A landscape with many peaks, sampled at points; each row gives a point and its height.
A climber steps from a point to the highest of its 2 nearest points, and stops where none of them is higher. Distance is the straight distance between rows; heights are no part of it.
j_448 (h 790): [  9  32  -6  -4  -8  30  -1  14  -8  14 -20 -13 -14  16 -17   3  -9   2
   6   4   0]
j_617 (h 610): [ 25  -2  -3  -3  13  13 -17 -11 -28 -13  -8 -17 -12  15  14   2  17  -6
  -2 -28  19]
j_836 (h 724): [ -8  -2  -1   6 -17   0  25  -9  11  10  -8   5   2  -9   9  -9 -12   6
 -20   7 -34]
j_55 (h 600): [ -5   8  -9   6 -22  -6  11 -16  11  16  -6   0  -7 -21  -5  -5  -3  -6
  -5   9 -33]
j_882 (h 603): [ -9   0   8  12 -11   3  34 -16  12   3   3   3  20   3  12  -8 -14  -6
 -30   4 -15]
j_492 (h 34): [  4   4  21 -12  20   5   7 -17 -24  -4  30  -4  13  20  12 -15   7  -2
  -8  -5  12]
j_914 (h 413): [ -7   2  16 -10 -12 -11 -26   0   2  -3 -28   6  -4 -18  -8 -12   7   1
 -17 -14  29]
j_373 (h 124): [ -5  -2 -12 -10 -21  -7   6   1  10  17 -16  20  -1   8   3 -24  -4   0
  21  -3  -7]
j_192 (h 139): [  3   8  -8  -8 -25   5  -9  -4  -2  23 -13  -5 -10  11   0 -21  -3  15
  10 -14  -6]
j_950 (h 503): [  0  -1 -10  27  -2  20  32 -10   9 -10  -5   4   3   3   2  -9  -2 -15
  -6   9  13]
j_296 (h 490): [-17  12  14   2   4  15  12   2   3  16 -10  -8   9   1 -22 -25  -9  -5
   6   1  14]
j_609 (h 404): [  2   2  31 -20 -13  -4 -21   1   9   2 -16  19  -1 -14 -13 -26   3  13
 -11 -15   9]
j_598 (h 615): [ 31 -10  15 -13  -8  14   0   7 -12 -22   2  24 -14  17 -20  -3  -3  27
  18   5  -9]
j_430 (h 671): [ 21  -9  24 -24   7   1  -1  -4 -18 -26   5  14  -8   6  -9   8   7  13
   9   9   3]
j_88 (h 493): [  1   6  -7  -7  10 -12 -26   8 -10  -1  -2   2   1  -4   3  37  14  -2
  -3   0  11]
j_295 (h 570): [  0 -11 -10   1  -2  -1  13  12  11   8  11   7   8 -16  43  15 -15  32
 -25  -9  18]
j_909 (h 530): [-12  -6   7   1   7 -21  -9   2  12   6  14  11  16 -16  19  20  12   8
 -25  -7  10]
j_569 (h 467): [  9   3 -20   8  -7   1  -9  -1   2   2   6   3 -11   3   8  25  14   0
   1  -1  10]
j_135 (h 602): [-12 -22  -8  18  10 -13  -4   2  32 -10   9  -3   3 -18 -22   2  -9   6
  -4  -1 -28]
j_199 (h 716): [ 10   3 -11  16   2  15  15  10  -5   3  -9  -4  12  15  32   7   3   0
 -12 -13  14]
j_985 (h 555): [-13  -9 -16  17   6  -7  -6  -2  24   3   6   5   3 -19  17   5   1   6
 -13 -15  -3]
j_156 (h 65): [  9  28   5  -4  18  22 -11  21 -13   2   1  -1  -7 -21  -2  25  11   2
 -18  -8  16]
j_331 (h 106): [ -7 -16 -11 -12   1 -19 -10   0   3  -8  25   2  -8   9 -10  -4  -7   8
  26   7  -3]
j_53 (h 495): [  4  22 -23   2  -3   4 -15   5  -5  14  16 -12  -6   6  -4  15   3   1
  12  -3   8]
j_244 (h 405): [-12 -11  23  -1  -3   3  -7   9  20  -1 -17  31  11 -11 -11 -14  -1  20
 -14  -6  -2]
j_235 (h 88): [  0 -14   1 -22  -1 -28 -25   5 -15  -5 -19 -13  -9  17   5  10  -4  -1
  30  11 -10]
j_639 (h 69): [  7  10  13   3  25  22  -6  14  -9 -10 -18 -13  -1 -19  -9  21   9   7
 -17 -16  12]
j_443 (h 686): [ 14 -10   4  -3  16 -13   6  -4 -13 -33  17   0   0   6  -6  13   1 -16
  15  24  17]
j_762 (h 642): [ 22  -8   0   2  -9   7  -6  -1  -2  -9   2   6 -13   7 -31   7  -6  12
  14   0 -18]
j_69 (h 325): [-12   5 -26  -1  -7 -10  26 -12   0  -1   4  24  -5  -3  18 -30   0  -5
  22  21  -4]
j_86 (h 651): [ 18  -6  -3  12  19  18   3  -4 -18 -10  -6 -16  13  14  32   9  12 -14
 -13 -22  18]
j_672 (h 553): [  1  -3  25  10   9   3  29  -6  -1  -3   6  -2  25  12   0   1  -4  -7
 -31   5   2]
j_178 (h 617): [  8  -6   7  -2   5  14  10  19   1   2   0  24  14   0  34  10  -1  28
 -20 -12  27]
j_366 (h 513): [ -9   5  14  -2  11 -13 -19  -1  -7   9   7  -4  17  -1  18  26  15  -3
 -23  -8   7]
j_109 (h 423): [-11  13   3  -9   1   2 -22   4   0  10  -4  -3  -6 -21  -9  -3   4  -4
  -6  -3  27]
j_707 (h 390): [ -7   7 -26   1  -3 -11  25  -7   0  -5  35  19 -21 -14  24 -25   2   1
  14  19 -13]
j_572 (h 533): [ 12  -7  12  24   9  12  30  -5  -1 -14  -2   3  19  14   7 -12  -1 -20
 -19   3  14]
j_76 (h 441): [  9   2 -17  27  -9   9  21  -9   1   1   9 -21  -1  23   9 -13  -6 -25
  -3   8   9]
j_250 (h 285): [-12  -7 -17  -2  -6 -17  26 -13   9  -9 -19   5  -8  -1  11 -18 -14  -4
  14  24  -1]
j_54 (h 517): [ -8  23  18   3   5   8 -19  13   0  19   3   7   8  -6 -13  25  10  -9
  -7  13  -5]
j_230 (h 653): [  2 -10   0  11  12  18  29  22  -4  -5  -2   8  22   8  35  -3   0   8
 -24 -13  27]
j_446 (h 564): [-15  -9 -16  -6 -13 -30  -3 -19  16   7  31   5  -6 -15  14  -9  -2   1
   7   6  -8]
j_906 (h 443): [  2   8   2  -6  15   3 -11   5  -3  -7  10   1  -9 -10 -18  -2  -3  10
   5 -13  18]
j_971 (h 425): [-16  -6   2   4  20  10 -14  19  17  -9  -7   5   0  -5 -19  -4   4  12
   3 -19  12]
j_651 (h 188): [-17   0 -17  -4   8  -9   0   6   3   4  -1 -18  -1   7  21   7  -9  11
   8   1   0]
j_310 (h 722): [ 12  -2 -10   8 -21   6 -13   7  11   9   1  -6 -17 -10 -34   2  -4   0
  12  -9 -27]
j_581 (h 98): [  3 -17  -2 -20  10 -13 -11   7 -12 -17   8  -4 -11  23  -5   7 -10  10
  39  10  -9]
j_484 (h 723): [ 13 -22  17 -12   7 -19  -5 -12 -12 -29  -5   7   3  12  -5   8   6 -13
  16  14  12]
j_590 (h 80): [ -3 -19  -2  -7  -6 -20 -18  -4 -15  -4 -40  -4   1   9   1  13   4 -13
  14   6 -17]
j_320 (h 114): [ -1 -16  -9  -4 -15  -5   3  -8  11  -3   6  11   2  19  -1 -18  -9   8
  16   4  -6]
j_374 (h 729): [-17  -3  -9   1 -14  -7  -7  -8  12  21   1   6  -7 -31 -20  -3   0 -25
   8  10 -23]
j_551 (h 172): [-18  -6  -6  -8  15  -7  -4  10  -2   1 -17  -7   9  24  18   1  -1  22
  11 -17 -16]
j_399 (h 452): [-17   6  -6  12   1   8   1   7   9  14   2 -21  -1  -6 -27 -22 -15  -9
   5  -6  -3]
j_372 (h 633): [ -6   0   0  12  16   0  22   3   3 -24  23  -7   9   2 -19  16  -7 -16
  18  32   9]
j_798 (h 392): [  6  -8  -5  23   1   8  27  -1   9  -2  23 -23   1  19 -11 -26 -15 -15
   5   4  -2]
j_738 (h 519): [ -2  -7 -23  11  -1  -5  14   0  19   2  15  11  -2 -26  35   6  -8  20
 -20 -12 -10]
j_830 (h 40): [ 13  21  21 -23  17  10   3  -9 -30   6  29  -4  10  15  12   9   4   2
   0  -1  15]
j_41 (h 416): [  2  -1 -11  18  -6  14  10  -4  12   5  23 -16  -5   3 -31 -25 -19  -6
   6  -5  -9]
j_129 (h 75): [  0 -19  12  -5  10 -19  -6  -9 -11 -14 -36 -12  -1  -6  -2   5   9 -20
 -11   2  -3]
j_200 (h 251): [ -8 -11 -10  -6 -21 -24  14 -19   1   1 -34   4 -10  -5  23  -9  -2  -2
  11  21 -13]
j_642 (h 58): [  9  22  20 -19   6  10 -12  14 -14  19   6  -2  -4  -8   8  22   5  21
 -18 -13   5]
j_512 (h 552): [  7  19  24   3   5   7  -7   6  -6  11  14   0  14 -11 -37  20   5 -23
  -4  14  -1]
j_524 (h 589): [ -2  -3  13   9   6  -4   5  -7   5  -3  15  -1  14   0 -24  14   0 -26
   7  28  -1]
j_127 (h 481): [-15  20   4  15  15  13   4  14  14  18  -7  -1  11 -19 -13  18   4 -11
 -12  14  -5]
j_11 (h 414): [-16 -22  -1   6  13   7  -6  14  26 -18 -11  33   5 -10  -6 -13   1  16
   5   0   0]
j_487 (h 558): [ -3  24   9  -6 -15  11   2   8   0  12 -13   4  -2   2 -12 -10 -13  -9
  12  12   3]
j_790 (h 578): [ 28  -1   3  -2 -18   5 -15 -16 -22 -17  -9 -10 -18  12  -6 -14  14  -3
  -3 -23  18]
j_926 (h 73): [  1  -8  11  -1  29   1  -7  -1 -15 -18 -26 -13   4 -12   0   9   9  -6
  -6  -5  -2]
j_481 (h 212): [ -9  -2 -15 -11 -19 -17   0  -5   5  12 -10 -11  -7  11  24   3  -5   5
   6  11 -12]
j_777 (h 579): [ -2  26 -19   6   1  25 -12  23 -10  15  -8 -14 -11   6 -16   5   1 -14
  14  -3  10]
j_277 (h 160): [ -6   7  14 -20  12   3 -16   3 -21   3 -19 -16   7  23  14  -3   3   9
  10 -13 -20]
j_218 (h 485): [-10   1 -19   2 -10 -24  15 -11  13  -1  43  -2 -20 -31  19  -4  -6   1
   3  19  -5]
j_993 (h 50): [  8  20  18 -24  -4  -5  -7  -4 -21  13   5 -11   0  10  10  20   6   7
  -6   8   2]
j_325 (h 636): [-16  -9 -13   2 -17 -28 -14 -17  14  15  11  10   7 -13  -2 -12   7 -15
  16  11 -17]
j_663 (h 504): [ 30  10   9   8 -28  15  16  -3  -9  -3  -7   8  -4  21  -5   8   2   6
 -17   3  -7]
j_939 (h 574): [-20 -15  -4  13   3 -10  -2  -5  28  -7  -4   6   1 -25  -4  -3   8   4
 -11 -14 -19]
j_83 (h 151): [ -3   9   8 -20   1   5 -16   5 -17  16 -10 -11   0  18   5 -17   3   4
   6 -22   3]
j_835 (h 547): [ 35   9   9  -4 -23  20  -4  -5 -18  -3  -4  -5  -7  19 -18  -6   7  -1
  -8  -6   5]
j_591 (h 647): [ -5 -17 -17  13   0  -4 -17  -1  21   0  18  -5  -5 -13 -26   0   0  -6
  13 -17 -33]

Where does a climber stop that starts at each point below?
j_76 | j_836
j_54 | j_484
j_909 | j_310
j_320 | j_374
j_993 | j_374
j_41 | j_448
j_127 | j_484
j_200 | j_374
j_129 | j_374
j_835 | j_199
